Each row is a point on a landscape with many valleys, with its height.
A ball rolls from a point to the lowest of its 5 nearest points, and stops where none of them is lower. Distance is the straight distance between rows; heights are no part of it.
k476: [32 6 22 -19 7 -2 -2 -10]  height 10.3
k452: [-31 1 -18 21 -12 -1 31 6]  height 11.5
k623: [29 6 20 -39 -6 -5 22 0]  height 16.5
k881: [-51 4 -26 36 2 4 11 17]  height 24.1
k524: [-8 4 -8 4 6 -3 -21 3]  height 12.6
k19: [-12 13 -21 31 19 -8 -54 -29]  height 14.4
k558: [-61 19 -26 30 8 1 22 19]  height 10.8
k970: [-18 12 -15 -7 -8 -10 27 12]  height 14.9
k467: [7 -9 13 -5 -11 9 -8 1]  height 11.6
k592: [29 9 27 -52 -5 3 22 11]  height 18.7
k326: [-10 1 3 -29 -13 1 30 39]  height 40.4
k976: [-6 -1 0 -10 -10 2 -3 17]  height 14.3
k196: [42 -4 19 -9 31 1 -26 -2]  height 31.0
k73: [38 0 4 14 33 -5 -34 -36]  height 65.2
k702: [-1 -7 -1 18 7 5 -39 -10]  height 11.1
k704: [4 -9 -2 26 13 7 -48 -22]  height 13.1
k549: [68 -32 29 -13 23 10 -12 -8]  height 42.1
k988: [-45 -3 -25 38 -2 1 9 8]  height 45.4
k671: [22 -1 20 -31 -15 2 20 -2]  height 18.0
k805: [0 -13 12 -21 -20 6 14 17]  height 32.8
k416: [-7 12 -15 20 13 -7 -41 -18]  height 10.7
k855: [-4 -1 -3 21 12 0 -44 -11]  height 9.2
k916: [37 4 30 -35 9 2 4 7]  height 24.0
k540: [-12 10 -8 -18 -8 -5 20 24]  height 25.8
k778: [-5 -6 3 -3 -6 1 -13 11]  height 11.4
k307: [-19 9 -28 28 -2 -12 -6 -18]  height 33.9
k687: [5 -11 12 -2 -8 7 -14 -7]  height 10.5
k649: [27 2 20 -28 -4 2 8 -9]  height 11.7
k900: [-17 10 -12 -14 -13 -8 36 19]  height 24.2
k15: [-1 -11 4 4 -2 6 -22 -2]  height 8.8
k125: [45 -4 14 2 40 -2 -36 -17]  height 68.4
k707: [-42 -4 -21 28 -6 3 21 16]  height 6.3
k899: [26 -3 12 5 11 4 -19 -31]  height 28.3
k189: [12 -7 16 -21 -22 7 18 0]  height 20.7
k385: [-21 8 -21 15 -10 -12 14 -4]  height 23.2
k75: [6 -11 8 7 -3 5 -22 -11]  height 11.2
k926: [1 -12 11 -34 -24 6 35 33]  height 24.8
k153: [-62 24 -22 27 10 3 31 21]  height 13.5
k6: [-17 15 -25 39 11 -15 -40 -35]  height 19.1
k454: [-7 0 -2 -14 -10 -3 9 24]  height 21.2
k829: [38 4 9 -1 29 -4 -28 -21]  height 54.7
k560: [-31 -2 -23 30 -11 -3 20 1]  height 23.6
k875: [67 -30 23 -5 25 6 -24 -7]  height 42.0
k839: [-2 -8 6 -12 -10 5 2 17]  height 17.6
k690: [9 -11 6 17 5 6 -32 -20]  height 19.9
k110: [-24 3 -15 6 -15 -3 44 12]  height 6.1
k23: [-7 0 -7 10 8 0 -33 -5]  height 11.0
k460: [33 4 17 -13 14 1 -10 -19]  height 12.1
k911: [23 1 19 -15 -1 5 1 -14]  height 7.9
k169: [-56 7 -19 24 2 4 28 26]  height 12.5
k705: [41 -4 30 -25 24 7 -10 3]  height 27.6
k233: [22 3 23 -44 -20 -2 31 7]  height 19.0
k947: [11 -12 21 -32 -27 5 26 10]  height 28.9
k203: [30 -1 9 9 19 0 -27 -35]  height 50.6
k40: [-40 -5 -27 43 -1 0 0 1]  height 75.0
k528: [20 -1 19 -49 -24 4 42 10]  height 19.4
k597: [-25 2 -23 21 -13 -7 17 -1]  height 18.8
k604: [20 -4 14 -9 -2 3 -4 -18]  height 9.3
k94: [-27 3 -21 26 -9 -5 14 -4]  height 32.1
k315: [29 6 28 -51 -10 -3 28 9]  height 18.5
k785: [-18 10 -24 30 0 -10 -16 -24]  height 20.2
k129: [-29 -2 -26 39 -8 -7 -3 -10]  height 10.2
k502: [-24 3 -18 13 -13 -1 39 5]  height 10.1
k957: [-8 -3 0 -25 -12 -1 18 32]  height 35.0
k625: [-18 12 -18 5 -8 -10 17 1]  height 18.2
k873: [0 -10 9 -24 -20 6 19 22]  height 38.1
k459: [-44 0 -15 19 -3 7 29 21]  height 10.9
k655: [-9 5 -5 -11 -7 -4 6 20]  height 17.9
k344: [-10 10 -11 -8 -2 -7 4 15]  height 18.6
k800: [-5 7 -14 35 26 -2 -63 -26]  height 16.4
k529: [-45 0 -13 22 -6 11 39 24]  height 12.0
k845: [49 -18 26 -16 25 7 -18 6]  height 35.5
k626: [-12 12 -20 11 -1 -13 -2 -8]  height 23.7
k119: [38 1 19 -17 21 0 -17 -10]  height 17.5
k146: [-7 2 -13 31 24 1 -60 -24]  height 14.0
k97: [19 -4 17 -14 -12 5 9 -9]  height 11.3
k243: [-14 15 -19 15 5 -13 -20 -8]  height 13.9
k599: [24 -4 14 1 4 5 -13 -27]  height 14.5
k984: [8 -11 20 -44 -32 8 46 26]  height 20.5

For each start below, name the point where the ball stops.
k385 | k110
k203 | k911
k873 | k15
k243 | k855
k957 | k15
k926 | k911
k540 | k110
k597 | k707
k344 | k15
k73 | k911
k592 | k911
k6 | k855
k326 | k15

Two balls start at each pair of points below. Name the first point that both come to, or write none.
k671 and k805 | none
k315 and k916 | k911
k196 and k899 | k911
